Each row is a point on a landscape with many valleys, with its height.
A ball rolls from a point to the lowest of its 2 nearest points, and stops where none of them is lower. Distance is the straight distance between rows; heights are no part of it.
betim: [-25  13  13  11  28   9 -51   7 -18   3   7 -23 -17  18 -15  33 -57 -41
  15  13]  height 3.14
funek: [ 28  -5  13  -3 -14 -13 -33  18  36  37  -2  -4 -11   2  31  35 -33  -4
   3  22]  height 1.70
zipu: [-32 -25 -20 -33  16  11  19 -14 -11  -9   5  -9  30 -16  11 -45  26  11
  26 -19]  height 3.15
Nubi: [-27   9 -19 -40   3  20   2   9  -5  13   2 -22 -24  10  19 -15   5  40
  16   7]  height 2.06
mek: [ 34  23 -14  33 -37   1  30   8   2   2  -1 -19  -3  -7 -20  23  12  -4
 -11  23]  height 3.06
Kene: [ -7 -25  12  15   7  19 -33  23  19 -15  23  13  -6  -2 -35   3  37  -6
 -31 -42]  height 5.75
Tifat: [ -2 -16 -19 -13 -20 -14   0 -41   9   0 -28   4  44 -39   0  10 -10 -22
  25  -6]  height 6.44
sabo: [ 14 -24  -3   3 -29  11  34   7   2   2  -5 -23  -4  -1  -8 -31 -30  -5
   0  23]  height 3.45
bapu: [-11  -7 -22   9   5   3  -1  14   2  47  -3 -34  19 -19  -3  29   6  -3
 -35  77]  height 1.67
Tebi: [ -6 -25  46   2   9  35   9  51  -5 -14  34 -23 -52  37  -3  -6  -1 -11
 -11  14]  height 3.90
pogon: [-11 -18 -11  16  -1 -38   4 -29  -6  34 -10 -32  65 -18  21   6   4   6
 -40  43]  height 2.10
nepo: [-10 -39  45 -14 -17  12 -30  11   5   4  28   1   9  -4  19 -11 -39 -13
   6 -22]  height 5.08
nirel: [ 21  -4  44 -20  30  15  12   9 -20   5  -6  17  18  27  -8 -20  15  -6
  -9 -49]  height 4.88
devid: [-18  -9   2 -16  -9   0  26 -21 -19  -2  14 -10   6   5  37 -41 -47  12
  18   3]  height 5.81
luzi: [ 37  39   7  -3  10  22 -11   7  13   8 -26  19 -28  27 -26  40  -8 -12
   3  -8]  height 1.61
vipof: [ -4 -30  23  11  -7  15  41   6 -18 -12   0 -43   4  23  -1 -11 -59 -32
  -5  33]  height 3.70
nazo: [-29 -35 -26 -22   1  -5  20   0 -22   9  15   5  29 -39  12 -23  68  18
  -6   6]  height 2.85
Sori: [-33   1 -40 -34   0   7   8  -6   4  11  -3 -23   8  -7  11 -12  24  33
 -21  29]  height 1.69
sifi: [ 26 -17  27  -8  29   8  -5  -9  20 -14 -15  49  34  -9 -14  27  18 -40
 -13 -52]  height 5.86
tifu: [  9  22 -34  13 -10 -47  20 -40   4   0 -10 -14  10 -26   8 -11   0  19
   5  13]  height 3.41
Bolev: [ 34  -1  10  33 -48 -19   6  20  29 -11  19  18 -28  -7 -22 -22 -14   2
  -7  -4]  height 2.22
kotu: [-46   9  20 -30  14  11  23  12 -42 -30  29 -23 -20  40  38  11  -5 -19
 -14 -23]  height 5.59
Peli: [ 26 -10   9   7  47  14 -16  -6 -19   0 -21  32  21  22 -46  18 -34 -42
  -7 -16]  height 2.69
pader: [-18  18   1  26  23  30  -8  20 -15 -36   9 -18 -23  39 -38 -19  -3 -20
 -29  -2]  height 6.38
Dafi: [-23 -11   6  -9  24  54 -26  19   5 -28  11  -8   6   8 -23  -3  21  -7
 -12 -26]  height 5.32
perof: [-31  23 -32   0  11  21  -4 -16 -16   5 -19 -18 -13 -17 -43   6 -14 -16
  28  17]  height 1.64
Kegid: [ 10 -13  20   1 -15  -6 -22  39  22  15  34  20 -57   5   7  -5   4  27
   3  -6]  height 6.30
bidi: [-15  10 -32  -6  -4 -12 -58  -9  21  15 -20   6  -2 -17  14  20 -19  15
  16  18]  height 1.40
Takav: [ 21 -21  60 -10  -1  -8  13  23 -28  27   3  10 -14 -12  25 -26  43  17
 -11 -31]  height 4.22
pebuk: [-16  11  16  -8  35   9 -37 -18 -27  -6 -19   4  20   6 -28  21 -40 -51
  20  -3]  height 2.93
zeg: [ 18  23   2  12  24  23  33  13 -19  -8 -27  16  -3  41 -67 -18 -20 -29
 -29   1]  height 6.75
Golak: [ 30  -2  15  26 -22 -27  -3 -11  -7  -4  -9  21  45  -3 -20 -10   0 -38
 -15 -28]  height 5.47
Muvek: [-36  -9  -5 -40  20  -7 -29   8   6  22   8 -11   2   8  49 -13 -16  26
  -3  31]  height 2.23
Poto: [-12  12 -27  22  -9 -12 -40 -25   6  -7 -16   5 -13 -25 -41  -8 -31 -27
  14  16]  height 1.92
fepif: [ -5   7 -21   2  -2 -39 -22   9  28  22   9 -13 -16   2  34 -14  14  48
 -31  42]  height 2.21
bikep: [ 39 -23  38 -18 -21  -4  51   5  -6  18  -2  15 -25   3   7 -34 -16  17
  20  -9]  height 2.87
tida: [ 35   8  22  31   6   5 -10  20  19  -4 -12  27 -45  22 -52  17 -35 -23
  -8  -1]  height 0.80
rasis: [ 29 -22  57  -2  21  14  27  37  -6  -8  22  -5 -38  50  28 -15 -11 -15
  11   6]  height 4.80
zitov: [ 20  27  -3  -5   0 -41  13 -12  -3 -10  13  21 -22  -3  12 -32  47  45
  13 -52]  height 3.77
tiguk: [ 17  27  -4 -25   6  -8  -1  14   3  23   3  -1 -27  -4  40  13  46  53
  12 -16]  height 3.81
Dosiz: [ -4  23   6  15  -3 -11 -51 -16  13  -7 -15  22 -18  14 -11  -1 -50 -19
  30 -10]  height 2.13
nofo: [-18  -4 -11 -26  33  10 -26 -18  34 -22  -9  10  -1 -10   8   7  25   9
  37 -42]  height 2.58
Nuf: [-53  14 -25  -8  42  37 -26   3   7 -21  -7 -31   4   2 -19   5  28  -8
   7  -5]  height 4.90
Teto: [ 45  45  11  25  17  -3   4  -9  -3   1 -26  36   8   5 -19  58  19 -20
   6  -9]  height 2.19
tubap: [  5  27 -24  21   0 -23  24 -16   7 -20 -18  -8  32  -2 -30 -26  28  -2
 -17 -20]  height 2.16
zogib: [  5  13 -14  -7  -9 -23   2 -19  11   5  16  29 -19 -20  33   1  42  57
  31 -19]  height 3.56
bifak: [-33   2 -39  -9 -11  11  20   0   6  20  -1  -7   9 -24  -1  23  34  26
 -37  70]  height 1.43
nit: [ 13  14  35   1  11  -8  30  17  -5 -32  19  14 -41  61  17 -13 -40 -21
  10  -2]  height 5.33
Kes: [ 34  -3  26   2 -33   5  38  10  -3  15   1  -5   2   0  -6  15  24   5
 -22   4]  height 3.32
lafi: [  4  21 -34   8 -26 -50 -12 -31  18 -18  -2  15  -8 -17  -2 -29   0  31
  25 -10]  height 3.25
Mel: [ 36  -5   3 -18 -41  16  47 -24   3  11  -4  28  14 -32   5  29  27  27
  23 -14]  height 3.94
rel: [ 15  34 -14 -26  29  10   4   6   4  -2  -9 -12 -17  13   8  -7  52  24
   4 -38]  height 4.17
Rafu: [-31  -8 -12  10   4   9 -10  31  10   9   7 -39 -22  17  -7  -1 -32   2
  -7  49]  height 2.20
Notub: [-26  -7  39 -25  11  27  28  11 -50 -30  29  -8  18  27  21 -18 -15 -28
   0 -28]  height 5.38
Fut: [  8   5  27  -6  12  16 -11   9  -6   6  -6 -17 -22  34  36  22 -56 -18
  28   2]  height 4.15
dubav: [ 11  18  -6  18  12  35  17  28  -7  -8  -7 -14  -9  23 -56  11  28 -26
 -35  -8]  height 6.60
Ranun: [ 23  -7  15  11 -32 -10 -45  -1  33   6  10  18  -5 -10   5  42  -2  -2
  -4 -17]  height 2.28
zul: [-13 -14 -25   8  -5 -31 -15 -31   0  12 -24 -13  66 -46  16  50   6 -20
   9  25]  height 6.51
Pako: [-55   2 -31  10   1  10 -13  -5 -22  -4   3 -24   0   7 -18  -1 -36  -9
   0  38]  height 1.90
buvu: [ -3  12   4 -47  10  36  19  -7 -14   5  -7  21 -42   2  22 -10  12  39
  40 -24]  height 2.72
Tifo: [  8 -17   8 -22 -18  28   3 -23   6   7 -19  19  31 -24   1  -6 -18 -21
  23 -31]  height 6.31
big: [ 17 -33  37   8 -28  -3 -21  12  -1   5   7   2  35   0  -1 -19 -15 -24
 -25 -30]  height 5.34
ruzo: [ 11 -13  19 -25  26  30   2 -25   3  -6 -39  24  50   2  -4  14  -6 -36
  16 -41]  height 6.12
bisaz: [-42 -14 -19 -27  -4 -15  -4 -10  -3 -24  30  10 -13  -4  23 -51 -21  39
  22  -8]  height 5.96
rodo: [  6   9  16  14  27  14 -23   3  -5 -27   1  42  -4  33 -26  -4 -37 -31
 -15 -31]  height 2.29
Riz: [  9  14 -11  11  10  11  20 -20  19 -15 -16  19  11 -24  -8  42  42   3
  20 -29]  height 3.73
fad: [  0 -16  26  10  18  -4  -3   4 -22   4 -15 -49   6  20  23   6 -66 -31
   7  32]  height 3.91
tari: [-42  18   4  -6  13  34  21   1 -28 -30  23  -8 -33  30  15 -25   3  13
   2 -26]  height 5.87
vap: [-15  10 -21  -3   7 -23  -2 -22  22  40 -25  -7  -5  -8   8   7 -29  30
 -25  91]  height 1.27
deril: [  9 -19  56  -3  18   3   3  34 -40   0  14   9  -5  21  10 -54  10 -11
  -9 -37]  height 4.56
zorob: [-10 -23  19  -5 -20  26 -29  36  16   1  41  15 -35 -17 -25 -18  18  23
 -16 -17]  height 6.09
Vam: [-24  22 -27 -16  42   3 -16  19  20 -12 -16 -33  14   2  -5   2  66   7
  -9 -25]  height 4.57
Zomi: [-25 -31 -39   9   2 -15  14 -34  -7  21 -15 -37  59 -19   6 -30 -25  -3
 -33  30]  height 2.26
Podi: [  0  11   3  -4   9 -16 -38 -10  17  -6 -19   0  13   8  14  -8 -12  -8
  22 -37]  height 1.50
Nofa: [ 24   9  18  -7   1 -27  17  22 -15   9  12   2 -29   5   5 -46  47  22
  -8 -30]  height 3.98
Nugat: [-50  31 -15  11  21  30   5  -2 -16 -53  11  -3 -28  31 -31 -14   2  -4
   9 -16]  height 6.15
Rugal: [ 44  17  11  25  -5  -9  34  16  -7   6 -24  -5   2  23 -40 -19 -25 -34
 -21   6]  height 6.82
sufid: [ 14 -13   8 -14 -27  41  22   8   9  13   3  16   2 -26 -15  21  32   2
   0 -11]  height 3.65
tibag: [  4 -22  35 -21  -4  41 -19   9  11  12  15   6 -22   7  43  25 -38  -3
  18 -11]  height 4.61
tad: [ 12  37 -26  58 -16 -12  12   8  -5  -7   8 -29 -10  -9 -17  37  24  29
  -9  48]  height 2.77
legel: [ -7 -22 -17  16 -46 -25 -39 -18  19   3  14  25  26 -40   2  13  -4  -4
   1  -6]  height 2.75
korob: [  8 -14 -14 -26 -11  11  46  -7 -26  14  -7  -8  -3 -27  21 -19  61  42
   3   1]  height 2.64
nugak: [ 26  34  -1  36  -9 -20 -16 -21 -10   6 -13  -1   8 -16 -17  75   3 -10
  22   7]  height 2.56
Fepi: [-45 -19   9 -33   1   9  -9  17 -20  -1  38 -10 -14  24  63   0 -23  10
  16  25]  height 2.57
Lum: [  7   5  32 -20  38  42  19  17 -36 -13  -2   9  18  40   0   4 -22 -32
 -13 -21]  height 5.14
lipug: [ 17 -13 -18  11 -44 -53  12 -54   8   6   4  18  35 -42  26 -24 -18  24
  -4   6]  height 3.55
noram: [ 15   2   9  26 -18   6  -3  22   8 -18   5  38 -18  17 -48 -25 -14 -14
 -13 -23]  height 1.62
Deza: [-24 -19  11 -10  10  30  26  29   4 -12  24 -36 -45  32  18  -7  -5   0
  -8  53]  height 2.88
verof: [-12 -28 -25   2 -17  -4   6  -1  21  14  13   4 -12 -16   5 -32 -30  21
  -3  30]  height 3.23
Derad: [-14   7   8  -5  -4 -19  36 -16 -11 -39  21 -10 -34  42  40 -29 -38  -3
  26  -3]  height 5.63
puru: [ 31  19  11   0   4  12  47 -19 -11 -17   0  18  25 -19  22  41  58  24
  26 -25]  height 4.14
teb: [ -8  18 -40  11   6  -8  -7 -13  -8  10 -25 -21  13 -15 -34  22  23 -15
  -2  23]  height 1.38
Lipo: [-18 -16 -35  15 -31 -27 -28  -5  21   0  20  20   2 -34  -2 -37   1  20
  -9   2]  height 3.00
lif: [ 18  -3 -22  -9 -16 -12  38 -14 -17  -9  -9  -7  22 -12  -5 -18  50  16
  -1 -21]  height 2.42
gab: [ 41  18  11  18  -4 -18  13   2 -13  26 -35 -17  18   0 -33  21 -20 -44
  -1  21]  height 6.87
zuref: [-27 -38 -17 -15   0   9   9  -8  16 -22   4   6  41 -37  -7 -17  27 -20
   3 -23]  height 3.48
tas: [ 35 -21   5   9 -38 -36  32  11  11  11  12  10 -28 -23  10 -26  -4  27
  -5   3]  height 2.55
konez: [  0  -8  -2  30 -22  10 -14   0  -2  -8  10  -9  29 -27 -15  49  31  -9
 -13   2]  height 6.68
Zepo: [ 20 -17  -9  16 -23 -48 -24   3  38  26  -7 -11 -12   0  32  17 -35   4
 -12  62]  height 1.35
nat: [ 27   8  31 -31   3  12  27  -6  -2   3  -8  32 -26  11  24 -17 -18   8
  44 -33]  height 3.34
Nubef: [ -9   7 -18  43   6 -24 -17  -8 -18   5   3 -14  52 -27  13  50  28   8
 -15  36]  height 6.58
Mena: [ -2  18 -32 -16  -3 -14  -3 -21  32 -23 -12  25 -15 -24   9   9  54  27
  34 -34]  height 3.28
zume: [-16   7 -30  -6   3 -32 -42 -19  21  31 -10  -8  -7  -4  24   1 -50  11
  -2  55]  height 1.09
moru: [ 38 -15  19  27   7  -6   9  -1 -10 -19  -2  45  51   6 -24  18  36 -27
 -33 -35]  height 5.62
siles: [-21 -21  -7 -13  -3  -2 -29  -8  -7  37  -6 -33  39 -22  15  16 -15 -18
 -25  37]  height 1.91
Tubim: [-23  10 -15 -22   3 -23 -52   9  22  16  16  14 -20   6  29 -10  -9  44
   6  12]  height 1.84
gatem: [ -9  19 -34  32 -10 -23 -14  14  29  17   6 -14 -28  -4  -9  19   8  29
 -16  55]  height 2.46
dudut: [  7  29 -16  49  17 -17   5  -6  -8 -14 -16  -5  18  -3 -46  22  36 -30
 -13   3]  height 1.74

Where does a ball stop that starts at each point below?
zipu: teb
devid: teb
pader: Podi
Dafi: Podi
zuref: teb

Call two points neighbours if one is among the 2 nearest of the other. Go from one point of each pair to the other, from neighbour to neighbour, staying as low as possible. Name the highest point that can't be avoided.
Podi, teb: Dosiz
teb, zume: puru
tida, bifak: nat

Two balls start at each pair of points below. Name the first point that both come to, or write never.
zorob, nepo: never
deril, big: never
zul, tifu: Lipo
